Points, in no order, along strands that fork, close into loops and pass close to each other.
Points whose rows are less than 87 apart are linked; no others are. Some points are linked to none.
J459: [ 24  -3  22  -2  10  -9  -1  -5 -15  19 -20  -8   5  -7  16 -14  -1 -31
  -2  44 -33 -25 -17  26  42  -7  -7 -34  27 -25]
J627: [-21   4  47  -2  14 -25   0   9 -30  11  43  20 -11   6   2   0  -7 -12
  13 -19 -31 -13  -1  19  16 -10   3   0 -25  11]
J155: [ 17   4  47  -5  10 -30 -15 -14 -19   7 -62 -11 -12  -5   6 -27  15   3
   3   1 -17 -31 -20  22 -15 -17  -1 -12 -35  -2]
J812: [-24 -17  -2 -28  15 -12   5   3 -15  13  58  48 -18  41 -35  23 -18 -13
   3  -3   5 -17  14   9   5  -8  36  32   0  14]
J697: [-34 -24 -51   9 -35  19  -1   2 -11  -1  16  15   3  -1 -16  -9 -18  12
  10   0  13  23  43 -16  12  27 -21  32   8   7]
J372: [  5 -21  -8 -20   0  28  -7  -9  23   4 -49   0 -40  -5 -25 -26   0 -13
  -3  11  19  14  22 -10  29 -15   3  33 -11  -4]
J677: [ -6  21  12  30   6   4  25  16  15   3  31 -16  21 -37  19  20  -6 -10
  10   8  -9   8 -23 -14  26  23 -10 -25  18 -42]
J149: [-18  -5 -53   4 -18  10   5   0  -8 -11  26  -9  51   8 -11  32 -12   6
 -17  -2 -27  18   3  17  -5   8 -21 -19  48  27]
J457: [ -7  -6  18  17 -14 -17  -1 -18  21 -12 -70 -23 -22   5   9 -38  24   8
 -12   0 -11  20  -6  53  18 -36 -37 -11 -19  -7]
J542: [-41   6 -19   6  11  -9  26  25 -11  11  37   8  28  -5 -31  44 -13  14
  12 -18   2 -11   2   7 -34  36   2  18  -9  -1]
J762: [ -9  17  39  11  22   2  14  12   2  -7  -8  -8   0 -19   4   6   7  16
  19 -47  -4   2 -14 -11 -50  26   2   1 -44  -7]
J238: [ -4  -5  -9  -4 -34 -26 -22  -8  -2   2  58  40 -41  31  22 -19   1  10
   0   0  37   3   8 -15  24 -25  10  30   7  -9]
J898: [ 15   5 -34  11  -7   7  20  -4  27  -8 -28 -38  30  -4   1  26   7  -7
 -21  23 -16  24 -26  29  21 -13 -26 -39  52 -11]
J79: [ 20  -4   7  -7   9   2 -13 -18  -8  -3 -48 -17  24  11  -5   4  13   5
 -12  -3 -31  -4 -10  13 -41 -10  -8 -29   3  33]
J802: [-28  12 -29   3 -20 -34 -24   8  -9  -5 -20  -3   9 -15 -21 -15  12  49
 -14   4  52 -25   2 -12 -36  18  12  43 -37   7]
J121: [-22  20 -35  22  17  17  -3   2  23 -18  30 -27  28 -49 -31  16 -31  19
 -12  -6  -3  23  25  -9   5  -2 -10  20 -10  19]
J554: [ 13 -37  22  -5   1  31  24   1 -18  10  13  14  11  -4  25  -1 -22 -42
  26  18 -61   7  20   3  26  27  -6 -43  31 -30]
J402: [-13  30  13   1  27 -20 -41  -8   2  -8  -5 -20  11 -35 -40 -17 -13  25
 -32  10  -5  -7   6  15   4 -24  20  23 -43  43]
J47: [  1  17  32   6  45  -3  30   6  20  -5 -22 -23   1  16 -11  36  15  -4
   0 -31 -24  -5 -35  28 -31  -6   4 -22  -9   0]
J887: [ -4  23  28  12  29  11  -8   2  14 -19   2 -22  -6 -21  -7  -6  -9   6
 -10 -32 -17  24   7  11  -2 -19   2  -2 -36  31]
J419: [-10  25 -12  34  -8   5  -4   3  15  -9  47 -12  26 -41  22   6  -4  12
  -8   0  -3  18 -12 -25  11   8 -14 -19  12  -7]
J329: [ 20   0 -28 -42  15  -7 -23  -5   2   4  -6  15   0  15 -36  12   7   8
 -20  16  45 -45  -7 -28 -35  -6  62  27  -2  16]
J278: [ 12 -12  37   5  -5   9  20   9 -15   2  67  38 -16  28  44  12  -5 -24
  30 -29 -21  16   1 -20  -4   7   6 -31  12 -10]
J105: [ 28  -3 -15 -41  12  11 -29  -7  -2   9   2  19 -14  -1 -17  -9   0  -5
 -15  26  36 -33   9 -45  -1  -7  42  29   4  14]
J465: [ 21  -8  33  11 -23 -36  23  13 -20  17 -13  10  -1  33  51  -2  16  -5
  29  27  -4 -23 -25  20   5  20  -9 -32  25 -63]
J20: [ -6 -18   4   3  -8  25  -1  -6  13  -6  29  25 -47  25  14 -17  -6 -17
  11 -15   6  39  27  -9  38 -19   0  11   6  -1]
J369: [-12 -20 -42 -12 -15  32  24  10  15   2   7  21 -20  18  -9  18   0   1
  23  -7  47  11  16 -43  -9  29  11  35  15 -33]
J781: [-33   7 -15  -5  13 -23 -11   3 -13  12   7   0  11  -4 -39   5 -12   5
 -17  12  -8 -17  -4  35  20  -9   7  22  -3  18]
J73: [ -7  10 -12  -4   9   0 -42 -18   1 -13 -13 -25  21 -27 -47 -19 -20  19
 -41  13 -15  17  34  17   9 -20   1  24 -18  63]
J111: [ 11 -10 -40 -27 -11  -6 -37 -17   0 -12 -37  -6   4  26 -36 -10   8  29
 -35  18  26   2  25   0 -32 -19  24  28  -2  51]
J84: [ 18 -14 -37  -5 -19   3 -14 -17  -8  -5 -50 -21  40  10  -2   2  14   3
 -29  19 -28   2  -3  24 -18 -13 -27 -38  35  33]
J107: [-11  18 -23  10 -33 -45 -13   7  -3  -1  67  25  20  13  20  14  12  32
 -12   2  33 -12 -20  -8 -22   3   5   0  21  -2]
J330: [-40  -1 -22   6  12   1   8  14  -5  -6  34   8  24   6 -36  32 -19  36
  10 -38   8   3  26  -1 -61  36   4  31 -26  23]
J643: [  1   8   2 -11  -9 -27  16  32 -25  28  13  10  19  -7   9  17   9  -2
  16  25  28 -43 -31  -8   2  41   8   5  14 -41]
J773: [ -9 -30 -32 -31 -16  30  14  17 -31  22 -22  11   9 -10 -23   9 -10 -10
  21  14  17 -31  26 -39  -5  58   4  29   1 -11]
J83: [  9  -3 -57 -29 -11  -7 -10   8  -9   4   2   9  13  15 -18  24  15  17
 -17  17  48 -36 -12 -21 -35  14  40  14  25   9]
J655: [ 16 -27   4  15 -51 -24   9  -1 -16   0 -25  12  -3  34  63 -20  23   8
  23  16   2  -6  -7   7 -17  26 -16 -33  25 -56]
J716: [  7  10 -26  -4  -9 -18 -39 -20  16 -19  13  -6   9  15 -13  -8   6  28
 -38  11  23   7   4   4 -14 -38  24  12   7  42]
J235: [ 27   5  41  10  15 -15   6 -19  11   0 -34  -4 -42  31  24  -7  19 -24
   1   1  -4   0 -25  26  13 -51   1 -27  -3  -7]
J393: [ -7  -6   2 -16  11 -22  26   5 -25  15  24  16  25  62  -4  52  11  -5
  10  -9 -28 -15 -26  27 -35   3  10 -18  28   9]
J869: [ 35 -15  32   0   8  16   1 -10 -15   9  11   7   0 -11  36 -19 -15 -46
   6  33 -55  -7   8  10  46  -8  -3 -56  31 -16]
J335: [ -1 -18 -22 -27 -11 -18 -29 -21  -8   5  -8  21 -27  45 -22 -16   2   4
 -17  19  14  -7  15  21  17 -38  14  30   6  26]
J42: [ 13  16 -37  -9 -15 -22 -12   5   0   6  31  10  13   6  15  15  16  10
 -15  22  40 -26 -30 -26 -13   3  23  -1  37 -13]
J477: [ 10   0  -7   4  -9   5   6  19 -27  20  19  -8  45 -31  17   9 -15 -23
   6  44 -28 -16 -11   8  43  31 -12 -37  49 -29]
J691: [-11   5 -21  18 -22   7  10   6  26   3  36  16 -26  -2  19  -2   7   0
  11   6  43  19  -4 -29  33   4   0  18  18 -43]
J197: [ 22  -1  -1  15  -2  -8   8  -7  12   8 -36 -25  11   1  13  -2  10 -23
 -18  44 -24   6 -29  44  49 -27 -24 -43  42 -21]
J688: [-22 -29  12  21 -33   0  23  -2  -2 -15 -40   4  -7  23  30 -17  18  17
  32 -31 -16  27  15  24 -31  34 -32 -13 -14 -35]
J424: [-41  15 -37  22   7   2  -6   0   3 -20  48 -17  44 -20 -34  21 -36  31
 -14 -15 -13  20  28  15 -18   8 -12  16  -7  42]
J120: [ 21  -9 -63 -11 -28  -4 -18 -19   4  -7 -34 -12  19  32   2   6  24   8
 -35  28  16   4 -11  15 -15 -29  -6 -15  51  27]
J443: [-12  27  16  18   9 -31   8  14   2   9  38  -4  16  -9  11  19   8  -1
  -5  11  -6 -16 -39  13  20   0   0 -14  12 -23]
J520: [-49 -11  -1  22 -28 -14  -1  13 -25   7   6  12   6 -21  -1 -21  -5  24
  28 -14   0   6  28   3  -5  39 -34  26 -37 -11]
J735: [ 31  13  41   3 -20 -38 -12   2 -22  11   9  12  -8 -14  50 -24  14   6
  15   8  10 -42 -21 -20  -6  16  -3 -21  -7 -43]
J685: [  0 -11 -42   1 -42  -9 -20 -14   1 -16 -27  -5  13  33  12 -14  23  29
 -18   3  18  10   5   2 -30  -6 -15  -2  22  20]
J621: [-16   3  -8  -8   6  -7  15  30 -34  29 -12  -8  37 -35 -18  20  -5  -6
  11  25   4 -44 -17  -4   0  51   1   7   1 -21]
J66: [  5 -13  24 -24  29  34  -2  -6  14   0 -41  -1 -46  -7 -36 -26 -13 -19
   1 -12  -1  23  35   4  25 -25  11  36 -41  23]
J380: [ 27  19  38 -32  39 -14   1   5  -9  15  28  17  -4   9   0  24   9 -12
   2  -2   8 -49 -35 -27 -35  -6  47  -4  -9   3]
J257: [ -6  -5  -5  13 -29 -32   3 -16  15  -6 -78 -23  -9  24  13 -24  38  17
  -9  11  13   3 -22  46   0 -20 -30  -6   1 -20]
J825: [-65  -2 -19  29  -2  -2  23  14   4   5  17  -3   0 -13 -22   5 -19  24
  26 -25   9  17  28  19  -2  29 -32  44 -31 -17]
J971: [-10  33 -14  26  27  10  46  22  55  -9  12 -38  11 -32  -9  47  -3   0
   2  -2  25  11 -34  -3  15   6   4   2  11 -48]
J29: [ 23   7  19   6  15  23  -2  -2  28 -23   6  -6 -53  24   6 -21  -7 -18
  -6 -37   9  56  25   6  22 -54  20   4 -29  40]
J106: [ 10  -6 -19  -3 -19  12 -17  -7   5 -12 -23  -1   4   2  -2  -8   9  23
  -8  -6  14   8  12 -28 -35  13   2   8  -1  16]
J160: [ 44   8  38  17  12   1  41  -1  25   1 -11   4 -27  33  41  18  22 -26
  17  13  17  -5 -41 -12  10  -2  12 -35  33 -53]
J413: [ 57   5  31   0 -11  24  -8 -11   1 -26   7  14 -50  18  45 -38   1 -12
  16 -35  26  38   4 -38 -12 -27  26 -14 -29  16]
J581: [ 41   7  24 -16   9   0 -26  -3 -24   9 -24   0  15 -31  17 -20   5  -2
  -3  18  -5 -48 -11 -38 -25  19  10 -21  -7  -2]
J856: [ -4  13   1  34 -24 -26  16  -2  26 -11 -53 -30   8  -1  26 -11  32  16
  -6  11   7  11 -38  36   5   2 -31 -22   9 -40]
J87: [ -3   3 -36  -3 -17  -2 -20   6 -29  15  30  -2  36 -28  -2   0 -14 -13
 -16  37 -13 -19   0   2  41  14 -12 -11  45   6]
J891: [  7   0  18   6  26 -13  24  -7  35   0 -10  -4 -44  56   1  21  19 -31
  -9  -1   0  11 -20  38  28 -62  12 -14  17  -1]
J690: [ 18   2  28  27 -23 -11 -25 -17  -3 -12  25   4 -23  -7  56 -44   0 -16
  -4   5 -22  22   1  16  50 -44 -20 -41   6  -2]
J186: [ -1   2  10 -11  35  -4   7 -10  23   2 -31 -11 -25  29 -28  11  11 -13
 -18  -2 -12   1  -9  40   7 -46  12   0  -5  17]
J90: [-24  21  31  38  11 -15  14  10   4  -3 -19 -32  33 -48   9  -1   0   7
   4  -5 -35   1 -21  23   4  22 -31 -28 -19 -27]
J934: [-17  28  12  25 -19 -40  -6  11   2   0  77  23   2 -14  31   3   7  23
   5 -11  22  -3 -14 -14  -5   3  -4   3 -13 -15]
J86: [ -3 -17  12  19 -45 -24   0 -12 -10 -15 -23   6   3  31  48 -21  27  21
  14 -15  -7  10  -4  18 -31   3 -29 -27   3 -17]
J849: [-13  19 -44  21  11  19  33  15  29 -11   2 -40  32 -56 -14  42 -15   9
   7  -3  22  10 -12 -27  -6  24 -13  10  11 -33]
J217: [ 18   9  18 -10  25  39  23   6  24  -3  -6   4 -13 -26   4  10   2  -9
  18 -15  28  -6 -11 -62 -22  26  23   6 -13 -26]
J30: [  9   0 -12 -36  10  12 -16   8 -21  27  25  24   3 -27 -10 -11 -12 -16
  -4  37  25 -49   7 -44  21  24  25  26   8  -5]
J972: [ 44 -20 -17 -37   7  36 -27 -13 -11   9 -55 -13  18 -26 -22 -14  -6 -18
 -21  33 -17 -19  21 -35  -7   6   1 -13  12  31]
J39: [ -3 -16  36  -3  23  19  12  -3  11  -4 -37  -2 -50  19 -13 -19  -2 -28
  11 -27 -24  29  21  36  26 -32  -9   5 -33  11]
J59: [ -8 -23 -41 -20 -19  15  13  13 -17  15  -3  15   4  15 -11  18   2  -6
  13  10  19 -10   6 -18  -2  35   6  16  28 -16]
J907: [  3 -18 -39  -9 -19  32  19   6  27  -1 -44   0 -20  -3  -5   0  14   4
  13  -1  50   8   8 -40 -11  30   1  27   7 -36]
J884: [ 27  13   9  -4   5  15 -24  -3  -9   0  55  13  14 -23  24  -7  -9  -7
  -6   7 -11  -6  -1 -46   2   3  11 -20  17  14]
J539: [  7  15  33   4  19  13 -15   6 -10  11  50  12   4 -55  12 -18 -19 -19
   4   8 -11 -16   4 -38  34   7   9  -4 -17  -1]
J905: [  0 -21   9 -12 -20  -5  10  -1  -8   5   0  30 -29  43  24  -2  17   5
  27 -24  16   2   2 -18 -28  14   4   8   1 -20]
J297: [-15  15  28  10  19   1  27  26  -8  17  84  21  16 -21  10  33 -18 -22
  23  -5 -18  -7 -11 -25   9  25   3 -10   3 -14]
J765: [  4  24  -4  -8  54  28  52  18  46  -2   3 -31  10 -33 -27  55 -16 -28
   0   9  17 -13 -28 -16  24   1  24   8   9 -32]
J562: [ -6 -31  -5  14 -36  12  17  -1   9  -4 -44   2 -17   7  23 -23   9   0
  22   1  -2  21  15   5   8  28 -25 -11   7 -47]
J2: [-17   6   4   5   1  -3  -2  13 -13  -6  10   4  25  -8  -9  13   0  34
  11 -39   0  -1   9 -23 -69  40   0  12 -34  18]
J187: [-17   8   1  -4  54   4  18   3  33  -8 -10 -29   1  14 -47  37  -8  -7
 -22 -22 -28   5  -6  54  -3 -31  11   3 -13  24]
J519: [-10  -2  30  19  -7  18  21  14   9 -11   6  19 -41   1  27 -13   4   7
  43 -49  23  32  10 -24 -15  22  -5  10 -39 -31]
J565: [-13  -1 -13   6  14  28  20   3  29 -14 -18 -21  -1  -1 -15  22  -2  16
   7 -38  -2  25  10  -1 -34  16 -13  15 -12  -4]
J515: [ -2  13  41 -15  30 -21   5  10 -14  11  39  21 -11   7  -3  18   0 -12
   7 -13  -8 -31 -19  -3  -8  -6  27   3 -19   3]
J72: [ 55 -16  15 -40  17  23 -31 -15 -35  13 -36   8  13  -8   2 -16  -2 -21
  -3  20 -23 -42  14 -37 -31  13  19 -21   1  29]
J266: [-27 -18 -11 -28   6 -26   9   7 -30  23  26  30  -2  55 -32  27  -7 -10
   2   7  -4 -24  -5  38   7  -5  18  22  19   8]
J969: [ 24  12  22  -3  37  16   9  -8  12  -8 -44 -23  16  -8 -13  22   7  -2
 -10 -21 -29  -1 -21   1 -45   0   3 -29 -11  20]
J964: [-29   5 -22  39 -40 -16  12   8   7 -13 -26 -31  41 -15  25  -4  18  25
  -3   4  -7  18 -16  30  -1  23 -47 -28  17 -27]
J397: [  0 -19 -11  -4  -9  14 -18 -16   9  -9 -66 -24   5 -10 -25 -25   1  11
 -23   4 -22  29  29  27   3 -14 -32   5 -11  33]
J58: [-14   7 -12   5 -11 -11 -37   0 -37   0  60  13  45 -27 -10  -4 -29  20
 -16   5 -22  -9  19 -17 -12  20  -5   1   0  48]
J770: [  1  20  16   6 -12 -59 -14  -1 -19  13  17  -4  10  11  23  -1  17   8
  -9  21  -5 -33 -37  30  16 -20  -9 -15   9 -16]
J924: [-46  34   0  38   7 -21 -13   4  -1  -9  10 -29  43 -50 -18  -3  -9  41
 -12 -14 -13   0   0  23 -18  10 -26  15 -40  18]
J945: [ 24  10  15  -8   0 -46 -15  -5 -33  26 -19  -8  11  14  20 -12  10 -15
  -4  52 -16 -48 -29  45  38 -19 -14 -24  27 -26]
J931: [  2  -1 -16  16  -9  45  18   2  28  -6  35   7 -12 -30  18   3 -12 -13
  21  -2  23  29  14 -56  26  17  -5   4  16 -34]
J888: [ 13  -4 -52 -18 -14   9 -33  -5 -27   7   5  -8  40 -16 -17   2 -12  -4
 -31  36 -14 -20   7  -3  13   4  -3 -11  44  38]
J318: [-14  22  -9  43 -24  -5  -4  -3  24 -25  10 -22  28 -30  32 -10  11  28
 -11  -9  -4  29 -12   0  -1   4 -33 -25   5 -10]
J606: [-17  23  11  26   3 -13 -23  -8  -2 -18  -6 -33  52 -30  -3  -7   1  29
 -27 -13 -39   9  -7  25 -20  -6 -26 -21 -16  40]
J437: [  6 -16 -18  14 -31  23  14   3  12  -1 -33  -1  -5 -21  25 -13  10   4
  17   8  22  12   7 -36  -4  40 -12  -7  11 -48]
J148: [-13 -10   5  15 -26 -18 -16 -18   1  -1 -25  -4  -9   9  15 -38  11  -1
  -8  15 -21  15   4  41  39 -30 -33  -9   2  -2]
J900: [-20 -34 -18  -2 -30 -10  -2 -18 -20   3  -1  18  -1  62   4  -8   4  -7
   2   5 -28  18  17  48  22 -21 -29  -3  33  14]
J110: [ 21 -20 -15 -13  -3  41   8 -13  32  -6 -27  -2 -30  -3  -4 -10  -2 -21
  -3   9   7  29  19 -19  31 -15  -9   1  18  -9]
J917: [-47  18   6  38  -9 -24  -1  11 -16   2  -5 -28  45 -56  -6 -10  -6  26
   0  -4 -28  -5  -6  24   3  31 -42  -5 -29 -10]
J608: [-10   9 -10 -16   3 -28 -22   4  -8   5 -56 -15   5 -11 -31 -10  18  31
 -18   8  26 -40 -15  -3 -34   9  16  31 -32   8]
J169: [ 46  18  39  -6  15 -11  -8  -2 -10  10   0   4   1 -25  37 -14   8 -14
   4  22   1 -43 -28 -31  -2  11  12 -35   6 -28]
J851: [-28   3 -41   7  -9   1  -9  -3   6 -24  24  -3  32  13 -24  18 -10  37
 -16 -19   7  16  20   6 -40   9  -1  15   3  36]
J890: [  6  10  22   9  -8 -22  18   2  21   1 -25   3 -34  18  25  -4  31   7
  15  -6  36  -8 -36  -7  -7   3   5   5  -4 -50]
J283: [-25  -7 -22 -25  29  14  23   9   4  10  53  25  -2  11 -43  36 -26 -23
   3  10  15 -12   8   0  25   0  39  28  11  -1]
J287: [-25 -32 -45  -6 -40  -2 -12  -4 -24   4  -7  18   0  30  -9 -16  -2   6
  -3  13  -1   7  27  17  21  10 -23  18  24  11]
J293: [  5   4  -4  -3  20  44  37  10  22   2  28   0   4 -29   5  31 -14 -19
  21  -7  15   5   1 -59   3  30  11   4   9 -33]
J279: [-32 -24 -19   8 -19  27   8  -2  11  -6  16  18 -27  21  -4  -7 -10   5
  21 -24   6  45  41  -1  14  10 -20  33  -5  -2]
J698: [ -4   1  40   3  23  34  16  10 -10   9  32   7   6 -53  10  -2 -28 -30
  30  -4 -26  -3  16 -33  25  27   1 -11 -21 -17]
J734: [  4  25  17 -15  25  -6  -8  12  -9  21  47  13   9 -42  -4   2  -9 -14
  -1  21  16 -43 -15 -36  16  12  25  14  -8 -11]
J488: [-18  -4  17  -5 -30 -44 -14  -1 -21   4  78  50 -30  36  13 -10 -11  16
  10 -18  15  -3  15   4   4 -20   8  27 -14  10]
J401: [-12  25  46  43  19  -5  17   6  14 -21 -11 -32  14 -30  23  -1   5   8
   3 -37 -39  17 -22  31 -11   0 -29 -43 -28  -8]
J982: [-21  -1 -25  -5  32  16  23   1  19 -11 -16 -37  27   0 -49  43 -22  -8
 -19 -17 -49  17   7  57   5 -12 -22   2   9  25]
J7: [-14 -26 -16  -6 -29 -30  -9  -7 -46  16 -14   6  23  44   8  -4   6  -6
   2  23 -36 -17   0  53  10  -3 -29 -17  33   6]
J984: [-13  -8  46  -9 -16 -42  -5   0 -41  15  60  41 -24  40  22  -3  -8  -5
  21 -25 -28 -15   4  26   8 -23  -5   1 -17  14]
J855: [-15  -5  26  11  11  33  18  10   2  -1  23  13 -24 -20   7  -7 -18 -15
  33 -33  -5  21  20 -23   9  19  -3  10 -30 -15]
J967: [ 14 -10 -30 -31  -3 -15 -27  -9   2   3 -77 -12 -11  21 -37 -11  22  18
 -28  19  31 -26  -1   6 -28 -17  18  28 -11  25]
J124: [ 12  -9  19  -4  32  39  16   1  31 -15  -4  -7 -47  15 -14  -2 -17 -38
  -4 -36 -18  47  32  20  36 -45   2   1 -14  33]
J646: [ -2  31  54  24  50  -1  25  10  13 -15 -10 -32   5  -9   8  21   6  -4
   3 -53 -34   3 -33  29 -31  -5  -3 -34 -39  12]
J420: [ 14  19  25 -19  29 -13 -36 -13   1  -1 -41 -18 -12 -21 -32 -23   3  13
 -28   5   4 -15   1   4 -11 -30  27  23 -43  41]
J290: [-28  -7  18  -3  -8 -14 -15   5 -27   9 -26   8  -8 -10 -17 -26   0  24
  15 -19   4 -12  19  -4 -23  22  -6  36 -51   5]
J147: [-27 -32  -2  -4 -10  20   6  -5  -6  -2 -26  10 -17  19 -14 -11  -7   3
  18 -23 -18  25  37  11   0  16 -19  22 -16   4]
J564: [ 53  10  32  -3  -7  22 -22  -8 -21 -17  44  15 -24   4  46 -33 -15 -15
  11 -25  -1  30  11 -40  -4 -22  25 -25 -17  32]
J453: [-39   7 -14  -4   5 -17   0  19 -26  23 -15 -10  19 -33 -37   3  -9   4
   0  21   4 -32  -6  20  17  23  -4  31 -16  -7]
J837: [  1 -10  13   8  -4  16  24  13  -7  11  19   8   8 -11  21   7 -11 -28
  22  17 -22   2  -2  -6  36  28  -9 -22  25 -43]
J46: [-11 -16 -31 -39   6  19   2   8 -16  23  39  37  -3  -1 -31   8 -22 -20
   6  27  30 -31  20 -30  20  19  33  41  15   1]
J939: [ 37   8  13 -17   6 -12 -37 -23  11  -5 -42  -8 -33  11  -3 -30  14   8
 -23   9  24   3   2  -4  -7 -54  19  14 -24  29]
J965: [-17  -4 -48  -2   1  13  -1  -9   2 -12  -6 -27  46  -6 -35  27 -19   4
 -28   1 -42  18   9  36   3 -11 -23 -12  29  42]
J854: [ -5 -15  18  -4 -22 -10  10   2 -18   0  52  41 -10  42  30  10   5   6
  29 -40  -9  13   8  -9 -31  10  -4  -7   1   5]
J968: [  5 -23  -8 -17 -19   7 -39 -22 -13  -2  -9  16 -29  25 -17 -39  -6   2
 -11  11   1  23  45   1  22 -24   1  31  -4  43]
J296: [ 48  -7  23 -18  13  37  -5 -11  -7   1  22  20 -10  -6  29  -6  -4 -30
   9   3 -10 -10   0 -49  -2   5  21 -31  20   0]
J6: [  0  17  21  13 -21 -40   7  23 -14  18   1   5  13 -20  31   0  21  17
  17  12  22 -33 -36 -15 -14  42  -8  -4 -10 -53]
J763: [ 46  -4  29  -1   1  18   0 -15   9 -17  -4  12 -61  35  33 -28   2 -30
   9 -27  13  36   8  -6  11 -57  18 -17 -15  20]
J956: [ 21   0  39  18   0  -9  47  23   7  14 -12   3  -5  24  36  15  15 -13
  30  23   8  -9 -41   5  20  24   2 -25  28 -67]
J829: [ 31 -24   4 -40   9  37 -27 -18 -12   6 -46   2 -11  -1 -28 -21  -9 -14
  -9  10 -12   9  38 -22  -7  -5  11  16  -9  42]
J344: [ 35   7  44   8   3  18  -5   4 -23 -14  58  21  -6   0  49 -10 -13 -20
  22 -41 -23  20  -1 -32 -17  -4  16 -42 -16  20]
J575: [ -5 -16 -25 -36  13 -16  -5  -9  -5  12 -12  14 -13  52 -41  20   4  -7
 -13  15  14 -28  -8  31  -7 -28  36  22  14  20]
J495: [-28 -16  17 -10   0  -1 -13  -5 -14  -4 -30   6 -25  19 -25 -22  -3  20
  11 -33  -2  16  33  19 -19   5  -1  43 -47  24]
J456: [-18  -7 -36  -1 -13   7 -26  -6  -2  -7 -37 -23  19 -27 -40 -17 -16  17
 -27  16  -9  12  31  13  15  -2 -21  25  -9  36]
J736: [-21  -6   7  -7   4 -28  -6  -4 -30  16 -10  -4  21  16 -18   0  -1  -7
  -6  14 -43 -20 -11  53  18 -12 -17  -7   8  17]
J940: [ 16  22   7  37   0  29   2  -3  44 -32  12 -15 -20 -32  31 -11   1   7
  -4 -27  16  49  -1 -28   6 -14  -7 -15  -6  -6]
J505: [ 48   2  36  16  18  -5  30 -16  19   2 -45  -5 -25  27  32   8  20 -33
   4  22  -5  -6 -36  16   7 -24   2 -45  22 -31]
J336: [  1  -1 -53  -1  -9  10  20  -3  13 -10   4 -18  38  27  -4  46   4  -4
 -19   5 -14  23 -18  26  -3  -8  -9 -31  67  13]
J320: [ 10 -35  -4 -28  -6  24 -25 -22 -10  -2 -54   1 -21  20 -33 -31  -8  -3
  -9   1 -16  29  49  13   3 -16  -8  24 -12  48]
J189: [ -9   7 -44   5 -24  -2 -22   0  17 -15 -26 -12   6 -11 -14 -12  12  47
 -16   0  49   5  13 -29 -35  13   9  34 -15  11]
J62: [-20  12 -52  19  26  27  23   7  36 -16  25 -40  23 -60 -35  35 -35  15
   9 -10  19  15  18 -19  -3   8 -10  29 -11 -13]
J177: [ 46 -14  10 -17   7  33   2 -16  17   2 -22  11 -31   1  18 -15   4 -35
   1  22   5   3   2 -29  19 -12  10 -17  21 -16]
J547: [ 41   9  22 -18  28  14 -14 -14  33 -15 -30 -10 -54  19 -16 -19   5 -15
 -23  -8  23  33  16   5   7 -69  33   9 -29  43]
J738: [ 22   8  12 -28  27  10   9   4   2   9  -7   8  -3  -9  -5  18  10  -6
   5  -1  25 -38 -22 -48 -38  21  38  10  -9 -10]
J36: [-31   6  16  -4  21  -8  37  31 -15  26  56  19  21   2 -17  45 -13 -15
  24  -2 -12 -18 -12   6   4  32   8  14  -1 -17]
J101: [  2  21  18  29   1  15  11   8  37 -20  23   0 -44  -3  29 -11   6   1
  13 -38  33  37   0 -27   4 -10   6   4 -24 -17]
J473: [ -6  -6 -19 -11  -7   0 -11  -2  14   9  23  24 -38   8  -5 -16   0  -8
  -3  21  41  -3   7 -19  43 -16  17  36   6 -18]
J844: [ 15  33  -3  12  13 -21 -31 -18  37 -28  23 -19  10   5   0   4  13  22
 -44   2  11   9 -19  16 -13 -60  26 -14  -1  45]

How many points has the smallest loop of links through each point below? Write none if it is on no loop.
J320 | 27
J473 | 12
J770 | 8
J47 | none
J851 | none

A tip is a point with one link. Name the tips that can be reached along the links from each point below, in the order of the rows.
J90 | J606, J844
J968 | J20, J825, J934, J905, J940
J457 | J773, J888, J148
J542 | J762, J297, J765
